Each row is a point on a landscape with many valleys, with its height.
From any point a ball rolls to the lowest of the 5 points nearest to it. It stops when none of these is lower. Distance is the straight distance between rows; heights are no part of it.
(1653) height 350: [162  97  96 144  97 102 150 108 120 142 101 131 106 101  82 103 139 177
 136 113 125 123 111 146 107 126 150 110 157 117 141  95]
(168) height 538: [150 110 179 124 184 113 120 137  57  86  82  47 132 124 100 147 173 113
  76  95 119 156  97 137 101 171 171 150  93 147 153 118]
(1438) height 506: [154 111 169 145 174 140 122 135  76  99  76  62 144 125 114 129 172 148
 105 112 130 154 112 147 107 157 147 147 119 142 140 113]
(1932) height 576: [139 120 160 164 150 140 108 150 126  68  94  57 191 119 132 151 189  67
 100 122 165 187 125 137 103 197 131 161  73 126 147 110]
(745) height 357: [169 106  90 109  58  85 142 134 122 137 123 168  95  97 116 148 124 156
 115 130  90  89 107 136 110 111 160  80 151 132 186 121]
(1801) height 32: [110 159 147 142 111 152 105 130 157 146 163 145 111 147 133 118 112 124
 153 147 130 136 129 103 139 116  97 129 145 137  94 118]
(679) height 376: [113 152 151 128 171 163 124 134 136 124 138  87 134 166 147 132 160 106
 125 145 147 141 147 126 135 126 102 156 132 125  95 150]
(1731) height 400: [156 120 124 185 127 157 103 130 112  92  76  97 186 115 152 106 184 137
 143 145 173 162 136 159 112 165 131 149 124 118 144  98]
(1401) height 466: [ 90  95 163  71 201 118 142 161 135 140 143  96  78 166  97 148 137  94
  80  91  86 106 129 136 126 115 128 141 100 126 134 179]
(1065) height 296: [121 106 125 139 115 122 125 138 132 141 136 135  91 112  91 119 116 167
 130 116 111 118 111 132 111 110 130 111 149 121 133 105]
(1882) height 362: [134 126 152 159 162 160 109 143 114  85  91  66 185 131 151 142 178  99
 109 138 166 166 130 147 116 170 123 159 102 119 140 122]
(1799) height 359: [207 108  60 128  72  82 195 108 142 124  89 169 127  80  77 136  83 176
 177 120 139 122 108 119 132 132 157  67 115 126 145 116]
(748) height 635: [167 135  76 162  79 130 141  85 143 125 107 141 172 108 133  95 153 142
 190 153 184 153 154 134 132 156 141 110 162 106 108  95]
(725) height 476: [ 96 143 155  73 210 131 121 126 132 167 150  62 138 189 130 163 173  54
 113 113 139 109 156 109 138 140 117 186 101 137  92 165]
(1715) height 286: [115 122 154 135 152 147 122 142 134 135 135 107  95 138 100 119 131 152
 130 123 118 132 123 133 124 114 113 131 146 125 115 123]
(946) height 413: [138 118  96 101  87 102 130 134 108 148 145 193 144  79 121 158  42 162
 142 125 103  96 127 115 146 109 149  80 126 145 151 117]
(807) height 513: [133 173 124 104  69 138 109  99 126 172 140 192 168  96 150 136  28 138
 175 151 136 126 125  77 192 123 107 114 114 146 111 119]
(1359) height 303: [ 79 155  90 179  85 133 133  52 163 107 155 197 161 103 171  94  86 113
 166 138 174 156 144 111 126 129 103 138 117 114  59 115]
(825) height 432: [179 106 101 117  69  85 152 142 120 133 100 140  87 108 116 123 167 151
 100 113  83  94 100 153  98 116 145 103 172 120 198 118]
(1708) height 479: [167  98 114 153 116 108 137 105 103 134  86 113 114 103  91  94 158 180
 132 109 129 129 107 155 105 129 146 127 159 115 143  96]
(1259) height 453: [101 156 153  95 199 148 125 129 141 139 146  75 134 182 140 149 166  75
 112 132 147 125 153 119 140 131 107 173 109 135  90 168]
(1720) height 464: [195 114  82 146  87 101 163  90 139 144  87 132 145  98  84 107 133 173
 190 131 163 144 134 122 128 142 152  92 158 118 116  92]
(264) height 499: [162 141  73 153  60 129 157  71 163 127 124 173 168 100 140 103 126 131
 192 153 178 157 155 113 149 161 130  93 144 107  91 111]
(297) height 166: [134 138 119 167 117 158 121 113 127 119 120 114 153 133 153 101 164 139
 154 153 165 148 145 144 124 140 119 135 161 109 111 109]
(1613) height 309: [109 141 156 135 142 153 116 148 152 140 150 118 101 150 114 123 122 137
 140 133 122 133 128 115 130 111 100 135 142 133 102 128]
(2009) height 329: [111 154 104 165  77 142 124  83 157 122 156 173 143 121 168 103 119 111
 163 155 160 151 145 114 133 136 110 124 145 114  78 116]
(1390) height 397: [153 105 111 115  75  92 135 148 124 134 125 151  82 114 119 138 145 152
  98 120  77  93 102 147 102 110 147  95 162 126 192 127]
(1207) height 431: [178 105  99 152 101 109 146  95 117 144  84 124 134 100  86  98 149 177
 167 123 149 137 123 140 110 131 150 113 165 120 125  88]
(682) height 565: [139 118 174 145 163 126 106 154 112  85  98  46 188 131 116 170 190  60
  90 113 155 185 124 134  95 189 148 155  78 141 139 109]
(1464) height 389: [177  95  81 135  81  79 165 109 124 140  96 144 102  92  86 107 134 167
 132 111 119 113 103 143 105 123 159 101 152 111 161 102]
(1025) height 600: [150 119 136 190 129 159 103 138 124  71  72  85 191 111 151 115 184 116
 129 135 174 173 127 156 107 187 127 156  91 118 155 102]
(1843) height 661: [157  95 119 145 119 106 140 116 100 124  96 111  98 108  98  96 156 171
 111 105 110 118 100 157 108 125 147 130 155 113 159 106]
(1959) height 503: [144 117 153 175 143 151 107 146 122  67  79  68 189 116 140 133 184  92
 114 128 167 179 126 145 106 193 129 156  80 124 152 107]
(785) height 223: [108 159 120 161 104 155 119 104 148 120 155 148 133 138 166 103 135 115
 150 157 154 149 144 123 130 129 106 136 148 116  88 122]
(884) height 568: [131 125 169 130 188 153 119 140 100 113  96  54 149 148 121 142 167 126
 109 125 142 152 129 142 121 145 129 149 122 132 123 130]
(1041) height 443: [ 93 116 141 113 143 125 105 178 139 141 162 171  92 134 115 142  82 136
 117 117  89 103 117 119 122  92 125 111 117 147 144 133]
(1256) height 192: [ 74 164 107 174 156 152 128  95 147  90 149 135 143 145 182 101 130 101
 125 150 173 149 140 127 121 121 100 174 103 109  73 150]
(1498) height 547: [ 91 128 131  99 129 112  93 170 109 155 166 195 122 128 136 144  51 138
 131 120  87  96 129 112 142  84 131 108 123 156 149 129]
(121) height 408: [169 118 101 178 110 139 111 114 115 109  77 115 183 114 138  95 182 150
 167 147 183 153 145 157 113 160 141 139 148 114 138  86]
(8) height 505: [ 99 165 161 106 176 153 127 140 162 142 159 104 108 182 135 138 143  86
 125 134 130 123 149 106 145 119  96 169 107 144  86 167]
(1406) height 349: [ 98 174 143 148 109 150 108 120 164 136 169 162 117 159 160 119 110  98
 146 158 131 141 134  98 142 112  95 143 128 144  85 135]
(1182) height 434: [165 105 115 121  82  91 149 144 120 127 105 132  83 114 119 117 166 155
  90 111  79  97 101 158 101 114 142 108 169 115 197 123]
(743) height 435: [160 125  93 104  87 108 149 125 107 149 133 193 167  71 120 159  25 173
 159 129 110  98 133 110 173 109 144  84 110 141 140 122]
(1028) height 377: [167 128  99 122  68 120 149 113 145 155 128 167 143  81  96 145  66 164
 186 132 144 124 123  99 154 138 137  83 122 132 120  98]
(88) height 492: [123 102 160  87 138 113 142 170 126 114 125 110  70 150 122 135 168 128
  66 108  60 102 111 152 115 113 136 113 147 124 192 167]
(926) height 610: [134 155 112  84  92 129 126 116 107 172 139 192 174  82 138 138   4 155
 167 141 120 102 135  92 203 105 111 111 117 139 128 120]
(661) height 310: [116 147 156 138 152 160 120 134 141 130 142 100 112 153 128 122 142 130
 138 140 135 141 137 125 132 117 103 141 143 127  98 132]
(152) height 496: [184 133  90 139  62 121 163  93 158 148 116 155 150  97 102 123 106 157
 201 142 162 146 140 103 146 153 135  83 141 122 103 102]
(116) height 590: [155 107 145 120 127 104 155 143  93  97  93  93  89 122 122 102 180 143
  73  94  73 109 100 168 113 128 143 134 158 115 199 131]
(475) height 515: [140 110 168  81 129 107 148 173 121 109 110  99  75 151 121 134 184 124
  66 103  53 102 109 156 112 120 135 115 161 128 205 161]
(1499) height 108: [110 149 113 174 127 159 121 105 135 101 136 125 148 136 174  98 150 116
 146 157 168 149 145 140 124 134 113 146 138 103 100 123]
(1970) height 245: [ 59 168 109 179 132 140 126  79 160  96 163 170 143 137 174  95 107 104
 136 144 162 152 139 114 120 106  91 172 104 123  57 141]
(505) height 336: [ 84 124 156 101 168 132 110 187 145 145 162 159  85 156 116 143  87 120
 114 112  87 100 127 115 130  93 115 131  98 155 135 152]
(1827) height 348: [189 108  70 118  69  89 179 117 127 130 112 179 135  75  98 156  65 174
 162 124 121 107 114 117 135 123 159  68 111 134 154 118]
(1637) height 562: [109 136 143 137 180 140 105 133 128 102 119  61 190 144 154 160 173  45
  87 129 180 160 127 131 123 178 125 178  75 113 129 142]
(1274) height 583: [166 136  51 163  78 124 153  65 146 108 100 158 179  99 139  82 148 134
 196 155 199 158 157 135 144 166 143 107 146  93 109 104]
(925) height 596: [134 102 163 123 180 124 137 132  82 103  93  68 107 130 104 116 160 146
  82 100 103 138 104 154 117 137 145 145 127 123 149 132]
(120) height 406: [135 141  65 166  72 131 148  61 153 114 133 177 167  99 156  90 127 123
 185 151 184 154 156 126 141 157 132 111 138  95  88 109]
(414) height 429: [128  99 130 117 109 110 131 153 128 124 130 138  75 126 117 128 144 150
  84 115  77  99 106 150 107 110 137 102 152 124 177 138]
(1907) height 384: [154 149 114 114  69 130 129 115 138 164 142 179 159  82 119 144  44 153
 185 140 140 122 127  87 171 135 122  93 116 141 120 106]
(916) height 276: [136 104 132 143 125 127 131 125 121 135 118 116  99 118  94 110 139 172
 127 117 118 126 112 146 112 122 131 119 159 119 128 102]
(1122) height 113: [ 80 106 156  74 188 128 130 190 147 152 158 146  74 173 110 156 104  93
  92  99  78  82 141 119 122 102 124 136  75 155 140 186]
(659) height 522: [102 128 125  85 125 102  97 159  88 161 163 207 134 126 149 145  40 139
 120 126  73  89 140 116 156  74 143  95 137 161 153 139]
(321) height 314: [134 100 104 127  91 105 134 133 127 139 134 157  94 100  99 132 108 163
 121 117 102 103 108 134 111 113 145  92 144 122 157 111]
(1265) height 375: [219 115  64 102  46  69 185 122 125 123  92 168 110  95 113 155 115 156
 141 129 105  93 104 130 114 115 167  66 138 130 191 127]
(1564) height 358: [192 102  67 116  62  74 177 114 131 128 107 170 115  82  97 146  96 165
 145 122 116 101 105 127 121 123 165  70 127 125 170 118]
(917) height 551: [101  96 160  79 200 118 142 148 118 125 132  80  85 157  97 137 147 106
  77  91  89 117 121 145 126 121 136 144 111 120 140 167]
(609) height 347: [115 120 127 129 106 126 110 147 138 152 156 161 107 111 100 135  78 156
 145 121 112 115 117 114 126 108 126 101 138 137 128 101]
(457) height 399: [153 136 110 137  66 131 136 108 150 157 135 154 134 100 108 124  99 152
 185 142 149 137 133 104 140 143 130  95 149 127 106  92]
(1807) height 593: [109 128 166 110 189 150 130 144 133 133 135  80 101 159 106 135 141 123
 114 116 120 129 129 129 132 118 112 147 127 128 107 146]
(705) height 147: [137 116 154 147 160 148 128 130 104 121 103  78 122 135 110 114 158 162
 124 121 131 141 126 150 119 129 126 137 148 125 121 115]
(1980) height 244: [130 138 131 168 143 167 113 126 118 102 107  91 165 136 160 113 169 127
 134 154 168 156 140 150 121 147 116 151 134 111 119 121]
(447) height 252: [ 90 157 118 153 172 159 121 116 136  91 133  99 154 149 180 123 153  88
 107 152 178 147 141 134 126 140 105 176  99 106 101 158]
(139) height 430: [ 88 118 151  88 162 123 104 194 121 148 163 182  85 163 141 151  84 118
  99 120  68  86 134 121 129  83 137 118  99 168 156 173]
(1218) height 338: [151 101  87 118  72  92 139 133 122 139 136 176 110  91 110 149  89 161
 127 124 103  96 113 128 115 116 159  80 137 134 166 116]
(412) height 462: [178 116 136 107  91  93 152 161 115 127  96 118  86 124 125 122 188 144
  85 103  63  95 100 159 102 112 134 110 181 124 212 127]
(1347) height 457: [111  98 144 125 149 127 131 149 128 123 130 115  76 132 101 122 136 152
  95 108  92 116 110 149 112 108 128 121 139 120 148 134]
(145) height 268: [ 68 159  98 183 105 137 130  62 158 100 160 183 153 117 172  91  95 108
 155 141 170 157 141 113 119 118  98 154 116 117  59 123]
(218) height 331: [ 69 169 112 123 199 138 129 100 148 115 148 104 153 166 174 138 157  61
  93 136 174 125 150 114 131 138 105 201  71 125  80 178]
(749) height 422: [122 113 118 105  98 103 104 161 114 140 156 185  98 118 129 154  88 149
 106 130  76  87 119 126 123  97 153  84 140 150 168 137]
(310) height 232: [143 129 147 167 148 164 113 137 107  97  85  77 173 129 151 125 177 132
 125 142 159 160 135 152 113 157 124 149 125 124 135 114]
(549) height 405: [123 118 109 112  95 108 115 145 118 149 153 186 127  94 113 152  57 155
 137 123 102 100 121 112 136 105 142  89 129 142 148 112]
(1960) height 641: [126  97 164  92 185 112 143 136  83  99 107  62 100 141 104 124 163 120
  68  95  90 128 104 155 122 139 152 145 118 119 164 152]
(1685) height 319: [102 167 139 151 129 158 121 122 154 118 160 133 122 159 161 113 138 106
 139 156 142 144 144 117 134 118  98 151 135 127  84 143]
(66) height 407: [171 101  93 120  67  81 155 131 125 131 107 145  89 105 111 124 148 153
 107 115  91  97 100 150 101 115 152  97 160 116 190 118]
(269) height 368: [140 107  96 106  81  97 120 142 110 141 148 188 117  95 122 157  74 156
 121 129  94  93 122 123 129 107 156  79 136 141 162 124]
(1854) height 632: [104 148 168 105 181 154 125 152 155 145 155 103  97 168 114 135 134 108
 128 126 122 122 139 111 138 112  97 155 116 141  94 156]
(1249) height 674: [106 107 169  85 212 125 134 137 106 135 125  61 109 160  96 148 151 107
  88  98 112 125 125 136 127 129 137 155 111 125 121 155]
(298) height 601: [111 139 156 104 200 139 108 135 116 127 123  50 173 164 143 170 179  60
  96 128 162 149 141 129 130 159 127 171  97 128 116 149]
(1757) height 486: [150  98 119 127 102 101 146 137 116 120 108 127  85 114 111 106 159 157
  89 107  83 107 101 158 106 117 143 116 161 112 181 126]
(750) height 556: [114 129 115  75 113 101 116 136  86 165 150 210 160 108 149 144  20 148
 132 126  77  90 148 111 176  79 134  93 141 152 142 137]
(1075) height 517: [114  97 173  56 159 110 143 176 131 130 137 109  65 173 121 151 164  96
  64 106  57  95 124 143 117 114 143 116 125 133 186 193]
(1125) height 335: [168 118 107 159 105 128 129 102 119 138  95 115 152 114 111  98 160 166
 172 138 164 145 141 142 116 141 140 118 170 119 115  89]
(137) height 500: [ 99 144 132 101 115 121  92 149 120 165 164 187 136 115 129 138  37 139
 153 124 104 104 123  97 155  92 119 115 120 153 138 108]
(435) height 312: [126 144 134 140  92 143 116 124 150 156 156 148 121 122 118 124 101 140
 166 142 131 138 127 104 134 125 112 111 152 133 103 102]
(1641) height 494: [110 162 114 154  61 139 121  78 164 135 156 190 148 115 168 116  90 108
 162 154 148 150 142  97 145 137 106 115 132 131  81 120]
(1824) height 160: [146 122 147 157 149 158 119 128 103 116  96  82 147 134 127 114 169 153
 133 137 146 149 134 148 116 141 127 140 149 127 122 109]
(1189) height 117: [171 115 121 167 123 132 121 112 100 126  80 103 159 116 119 100 173 171
 156 133 160 148 131 154 108 142 144 133 164 127 130  87]
(1490) height 442: [117 137 118  98 100 120 105 138 114 162 156 190 150  93 126 144  28 146
 159 128 111 102 126  96 163 102 125 101 125 145 138 110]
(855) height 47: [149 124 121 171 123 154 114 118 114 114  93 103 164 127 141 102 174 152
 156 147 165 150 142 155 114 145 127 140 155 118 127  98]
(94) height 474: [160  96 101 131  90  89 148 123 117 130 104 136  90 103 100 106 149 164
 106 110 101 109  99 154 101 119 147 110 159 110 173 111]
(351) height 393: [187 114  78 102  73  92 169 122  99 132 124 195 149  79 126 164  48 171
 143 134  95  91 131 124 161 110 164  67 117 145 159 139]
(146) height 323: [118 137 124 180 151 166 108 127 122  80 100  90 175 128 172 113 166 107
 121 151 181 162 130 150 121 163 115 162 102 102 128 126]
(911) height 418: [158 148 108 128  61 133 137 103 151 158 140 170 146  91 116 136  75 148
 188 145 147 134 129  91 160 145 121  91 130 133 107 102]
(237) height 342: [ 95  92 162  57 180 115 137 182 140 147 150 128  64 178 119 162 137  82
  72  97  67  83 141 132 118 115 140 128  92 146 161 201]
(1404) height 356: [149 128 107 119  82 119 135 123 139 158 143 168 137  83 101 146  62 161
 172 130 129 117 122 103 144 127 134  90 128 135 129  95]
(67) height 560: [109 135 150 120 191 128  95 138 129 121 127  54 190 151 146 169 184  32
  84 121 176 158 129 126 122 178 134 176  79 123 129 142]
(1102) height 211: [147 104 141 153 143 132 130 123 100 127  94  93 118 121 104 104 159 174
 124 117 126 136 116 154 112 129 137 136 153 122 132 105]
(751) height 426: [153 135 101 155  82 136 136  98 144 142 124 134 145 114 123 107 141 147
 182 149 162 143 145 129 129 142 127 106 168 118 102  93]
(1240) height 193: [115 143 107 182 130 165 115 109 126  94 121 117 161 130 177  96 157 120
 142 157 183 152 139 149 119 146 116 154 127  97 111 121]
(302) height 634: [128 114 173 110 204 135 125 137  91 117 105  52 130 146 106 145 163 122
  95 109 127 145 120 142 124 141 140 151 116 130 126 138]
(643) height 491: [ 91 143 148 114 131 130  93 167 141 159 167 172 108 134 118 137  63 133
 143 125 107 110 115 102 141  94 112 124 116 152 128 117]
(1812) height 282: [117 149 144 140 169 167 121 132 124 104 122  78 154 155 165 129 165 104
 119 149 159 150 140 139 130 139 109 162 123 117 110 141]
(1924) height 339: [ 70 160 109 167  82 131 121  63 170 117 158 204 157 120 177 104  78 100
 152 145 154 157 142 100 130 112  90 143 112 137  62 127]
(1072) height 315: [ 97 168 157 127 115 144  95 146 157 154 169 165 110 154 136 125  85 114
 153 146 119 127 120  87 153 105  97 139 121 156 103 124]
(1850) height 161: [159 119 138 169 138 147 119 121 101 118  83  90 156 124 127 108 175 165
 143 132 151 152 131 154 112 145 134 141 151 129 131  99]
(431) height 383: [118 144 134 125  97 136 103 139 142 159 160 166 121 110 116 134  68 140
 163 134 123 121 118  95 144 115 118 108 133 141 119  98]
(373) height 514: [105 104 157  83 149 119 128 184 136 127 145 138  64 161 126 150 136 118
  74 113  63  93 121 137 115 105 139 112 121 142 175 186]
(776) height 247: [120 135 143 142 123 151 118 136 146 141 147 122 109 135 114 118 125 145
 150 135 130 136 127 122 128 115 111 127 155 127 104 111]
(1009) height 411: [ 93 113 144 104 148 123 106 188 133 139 160 174  81 149 129 146  92 132
  99 119  73  96 123 128 119  88 134 109 114 152 156 157]
(1019) height 262: [ 95 151  93 179  96 142 125  76 149 102 155 167 147 122 176  91 119 112
 156 154 168 153 149 125 124 130 107 141 132 105  75 118]
(1405) height 550: [140 104 154 106 139 107 154 152 103 101 104  91  83 134 119 112 177 135
  63  98  68 110 104 165 116 127 138 127 151 116 195 146]
(483) height 139: [ 93 158 108 173 139 161 120 105 139  93 144 129 146 140 181  98 144 109
 129 157 170 147 142 136 123 128 102 161 123 105  87 140]
(1661) height 498: [ 96 118 167  87 205 135 134 154 142 144 145  88  88 167  94 144 131 108
 105 104 106 115 132 124 132 116 116 150 108 131 112 163]
(953) height 308: [115 141  84 178  93 148 125  79 139 108 138 155 154 115 169  86 138 122
 167 153 181 149 150 135 129 143 121 134 142  96  89 110]
(1345) height 512: [151 154 102 144  50 137 137  81 161 149 142 178 154 104 144 123  94 128
 185 155 158 147 143  95 155 153 120  95 136 126  94 109]
(1118) height 382: [169 120  93 138  76 112 153 101 147 154 113 144 132  94  85 124 108 168
 184 131 149 134 128 114 131 140 143  87 149 124 112  90]
(979) height 584: [ 93 141 169  92 187 145 126 165 161 157 161 115  88 174 104 141 115  99
 123 113 109 104 138 104 143 107  99 156  97 151 102 160]
(730) height 401: [129 150 130 128  78 136 109 121 146 164 156 164 131 109 122 133  73 138
 175 142 135 128 122  91 149 127 116 105 136 137 108  99]
(1929) height 507: [155 130  93 171  98 141 123  99 128 120 100 127 171 116 141  92 170 146
 174 155 181 152 152 148 122 149 135 127 163 107 120  95]
(1157) height 543: [152 117 181  70 144  98 162 171  96  99  97  72  91 145 123 129 199 107
  58  91  52 106 110 157 115 125 143 125 161 129 211 151]
(1551) height 477: [149 122  99  89  95 103 141 129  91 154 140 203 168  82 135 154  18 163
 142 130  92  91 145 114 179  98 142  81 127 144 143 129]
(1785) height 333: [143 120 115 137  87 123 133 121 142 153 137 144 117 102  94 125 103 165
 163 128 135 126 121 112 128 126 132 100 151 125 116  89]
(559) height 501: [ 90 119 140  92 147 116  96 184 108 152 164 199 100 151 148 144  69 129
 108 126  67  87 132 119 135  79 140 109 116 164 159 159]
(1284) height 307: [ 81 175 128 132 172 146 134 110 162 114 160 121 130 173 173 128 149  78
 110 147 149 131 153 115 136 118  95 182  98 133  74 177]
(977) height 391: [ 95 158 160 121 133 143 102 158 157 157 168 155 101 156 126 130  88 117
 148 136 113 120 121  92 145  98  97 142 115 153 107 130]
(1309) height 455: [120 140 150 136 183 154 111 137 117  98 111  60 180 148 158 150 171  77
 101 140 169 158 136 139 125 161 120 165  98 120 125 143]
(80) height 337: [143 129 125 156 109 145 126 118 134 141 126 115 130 124 118 108 144 155
 160 138 146 141 136 133 121 132 127 120 169 121 106  96]
(492) height 533: [138  96 132 132 131 113 141 130 109 116 106 112  87 116 101 104 151 166
  93 107  94 117 103 158 111 122 137 125 153 112 160 121]
(71) height 302: [148 108 117 147 104 121 135 114 129 146 118 127 113 106  90 113 128 171
 153 125 131 127 120 133 114 124 136 111 162 121 120  91]
(307) height 304: [ 65 170 112 141 187 143 133  97 154 104 152 117 144 160 176 128 144  78
 100 139 172 131 146 118 129 123  99 197  77 123  72 175]
(1457) height 371: [177 110  78 102  57  80 148 128 111 131 126 182 114  88 118 159  93 158
 130 132  95  86 115 129 125 115 166  70 138 139 178 126]
(1739) height 530: [116  95 165  76 166 109 151 162 117 109 124  90  76 156 115 134 164 110
  59 100  65 109 116 155 122 121 142 128 130 119 181 173]
(1784) height 370: [160 106 145 152 151 129 128 119  79 109  78  82 120 116 107 103 167 172
 110 105 120 138 104 158 110 138 146 141 142 128 148 107]
(1229) height 238: [ 87 106 158  85 178 129 124 186 150 143 156 146  71 164 111 150 104 110
  96 106  81  92 132 125 123 101 126 130  94 148 143 173]
(242) height 497: [ 92 120 167  91 194 141 131 165 154 146 153 108  83 168  99 143 121 109
 108 105 106 107 132 116 135 107 109 148 102 139 106 161]
(944) height 558: [152 100 143 140 149 120 139 127  81 103  85  85 102 116 107  98 167 162
  92  98 103 129  95 162 112 136 148 141 142 120 166 118]
(1269) height 373: [223 118  64 108  55  78 190 122 108 112 102 186 132  90 122 165  76 167
 152 138 100  93 115 129 145 110 173  59 114 145 182 145]
(181) height 493: [100 103 155 103 174 131 133 162 140 127 139 112  75 151 101 132 126 130
  91 104  90 114 117 136 122 109 122 127 120 125 140 155]
(834) height 465: [118  97 145 111 144 117 139 151 123 113 124 113  73 136 111 122 152 144
  72 108  75 112 107 155 111 113 133 120 142 115 174 146]
(1451) height 548: [140 106 174 119 190 124 126 134  71  98  88  50 126 133 104 137 163 130
  83 100 117 149 105 144 114 151 155 147 111 136 143 128]
(716) height 249: [ 83 168 118 150 161 150 130 108 156 104 157 126 132 162 179 118 144  86
 115 153 156 140 146 121 132 119  95 174 104 121  76 165]
(502) height 152: [114 158 144 135  92 144  98 131 153 157 165 164 120 131 135 125  85 127
 162 146 128 133 121  92 147 116 105 121 137 143 102 109]
(1738) height 549: [152 112 165  90 143 104 159 159  92  91  97  79  94 136 123 116 191 121
  60  91  60 112 107 163 118 128 142 130 155 121 206 145]
(590) height 516: [104  95 159  89 173 120 144 159 125 115 134 102  74 150 109 129 147 123
  74 101  78 111 115 151 116 116 132 125 124 120 160 169]
(1620) height 346: [176 104  80 132  77  91 166 108 135 142 107 155 115  84  78 124 104 172
 161 119 135 117 110 124 119 127 155  86 138 119 138  98]
(1461) height 216: [ 82 159 103 179 115 147 121  86 149  97 157 160 144 132 179  93 122 108
 145 149 170 151 145 125 121 122 103 157 123 106  71 129]
(951) height 621: [126 165 126 132  60 142 106  95 151 156 156 185 145 112 153 130  69 120
 172 154 144 140 128  83 161 135 107 113 128 143  98 115]
(617) height 532: [ 99 173 160 126 150 153 115 144 167 141 164 131 101 175 138 129 123  97
 137 145 124 127 138  98 148 107  92 158 118 152  84 151]
(550) height 475: [113 122 112  89 110 103 106 148  93 156 157 201 140 107 140 148  40 147
 128 127  84  91 133 114 154  88 143  87 138 154 151 130]
(563) height 762: [116 124 172  93 215 137 117 138 103 136 120  47 142 163 114 162 166  93
  99 113 138 141 132 132 129 141 135 162 110 133 111 149]
(1583) height 748: [128 121 176 110 203 129 109 144  89 118 105  41 159 150 116 171 174  89
  92 113 146 161 125 134 115 158 148 156  99 138 125 132]
(1654) height 332: [101 165 140 128 177 156 126 123 146 118 147  99 133 172 162 131 158  85
 117 150 148 136 152 121 135 124  98 171 114 124  87 168]
(289) height 181: [118 148 131 159 139 168 117 122 132 110 132 105 144 143 164 109 158 122
 138 157 158 150 145 140 126 132 105 149 146 110 106 130]
(191) height 495: [ 98 112 146 124 143 131 116 165 142 140 154 142  81 133 102 132 101 146
 117 116  96 113 116 125 120  99 120 116 130 133 133 131]
(286) height 395: [134 149 119 111  81 129 114 123 130 164 151 179 147  93 122 144  41 150
 175 136 126 120 124  90 162 123 120 101 125 143 122  99]
(992) height 372: [ 73 152 117 119 204 127 107 104 139 127 140  78 173 162 171 154 168  38
  81 123 186 130 134 117 129 162 120 203  63 122 104 166]
(1063) height 125: [132 130  74 184 102 144 118  86 127 101 112 142 170 111 166  81 155 128
 171 155 197 152 145 151 123 157 133 141 137  91 113 104]
(29) height 490: [ 93 171 130 155  85 141 109  95 166 130 167 184 134 143 174 112  97  98
 147 154 141 149 134  95 139 116  97 136 126 144  78 132]
(836) height 330: [113 137 132 163 164 161 110 131 125  85 107  77 176 135 167 129 163  87
 104 147 183 157 127 143 123 163 117 168  90 105 126 140]
(1076) height 334: [152 107  88 121  76  98 145 126 131 147 131 171 115  82  95 145  77 167
 146 121 116 106 116 120 123 120 151  81 130 130 148 104]
(1747) height 454: [124 104 146 102 122 114 129 172 131 123 133 138  67 141 124 137 147 141
  77 118  64  97 107 148 111 106 133 103 146 129 186 159]
(1901) height 487: [101 164 109 151  55 133 123  60 163 134 146 215 165 104 176 121  63 107
 156 148 152 154 140  85 153 130 101 119 112 140  76 125]
(150) height 398: [ 77 154 123  91 205 119 107 110 134 151 150  75 168 177 167 164 184  30
  91 121 168 117 150 114 132 157 121 203  81 130 102 167]
(440) height 615: [144  98 144 130 140 113 146 131  98 105  97  95  90 122 112 101 163 160
  80  98  90 117 100 162 112 125 140 131 151 114 173 127]
(1541) height 743: [189 126  75 155  83 116 153  84 140 130  89 135 169 106 112  98 158 153
 193 150 184 154 152 133 133 153 149 101 164 114 112  92]
(133) height 561: [144 115 182 125 183 121 108 149  80  95  89  41 161 135 108 170 182  88
  84 106 141 174 114 132  98 179 159 147  89 148 136 112]
(405) height 485: [ 89 135 162  65 210 129 128 137 141 176 156  72 108 185 103 160 153  69
 112 100 122 102 153 110 138 130 112 179  97 142  91 169]
(899) height 651: [193 128  78 145  74 114 166  87 154 137  97 143 159 101 103 110 133 158
 202 144 174 150 146 118 143 153 144  87 154 119 106  97]
(1688) height 328: [ 79 171 123 166 113 144 121  95 163 112 168 169 134 150 178 105 115  97
 137 152 145 150 143 110 131 110  93 157 117 132  69 140]
(1909) height 436: [ 95 153 141  94 204 136 115 124 133 139 139  66 158 177 157 160 175  53
 100 129 162 130 152 120 134 148 119 187  97 129 101 167]
(1741) height 423: [129 152  87 160  56 137 141  66 164 127 144 190 158 100 164 105 104 116
 175 151 165 154 151 107 143 154 116 109 135 112  79 116]
(561) height 646: [130 110 180 104 206 121 117 140  75 114 102  42 137 147 104 153 166 108
  84 102 129 153 114 139 116 150 156 154 102 136 134 135]
(1338) height 325: [ 83 106 163  63 212 125 137 158 146 166 158  99  85 179  90 157 130  79
  97  84  97  89 143 117 127 118 118 161  86 141 113 175]
(1885) height 489: [149 118 174 148 169 140 112 150 100  86  79  51 178 127 124 158 183 100
 101 120 150 175 125 139 104 178 144 147  94 143 141 110]
(398) height 284: [123 137 148 147 143 159 124 132 130 131 131  99 119 143 126 116 149 144
 141 141 137 140 136 133 127 121 109 138 156 121 105 115]
(1260) height 527: [135 130 104  78 102 110 137 125  93 166 139 202 177  82 140 144   5 162
 147 129  95  92 149 108 196  89 126  94 128 141 139 132]
(1387) height 433: [ 99 155 163 122 150 150 107 161 162 150 164 139  91 157 113 131 103 119
 139 128 113 121 122 104 137 102  98 141 120 146 103 133]
(619) height 444: [157 121  80 184 102 141 107 102 122  99  86 128 186 108 153  85 176 139
 170 152 194 156 144 159 120 162 142 141 140  99 137  92]
(852) height 521: [104 144 158  88 207 141 118 133 122 145 137  60 149 179 137 164 172  67
 103 124 148 133 148 124 134 142 119 173 106 132 100 159]
(811) height 394: [139 139 122 150  86 140 126 110 148 151 143 140 124 117 118 118 120 145
 175 144 146 140 135 113 132 131 119 109 161 122 101  96]

Where does a ball stop that starts at each point below?
(133): (855)
(298): (1499)
(563): (1499)
(725): (1499)
(682): (855)
(946): (705)
(1924): (1499)
(926): (705)
(748): (855)
(1738): (705)
(1932): (855)

Call two points neighbours if one is among the 5 nearest of the other. Go from one point of each pair to the other, from neighbour to neighbour, staying as low as possible. Name the highest point that can't be avoided.
(1063), (1499): (1240)
(705), (855): (1824)
(855), (1499): (297)
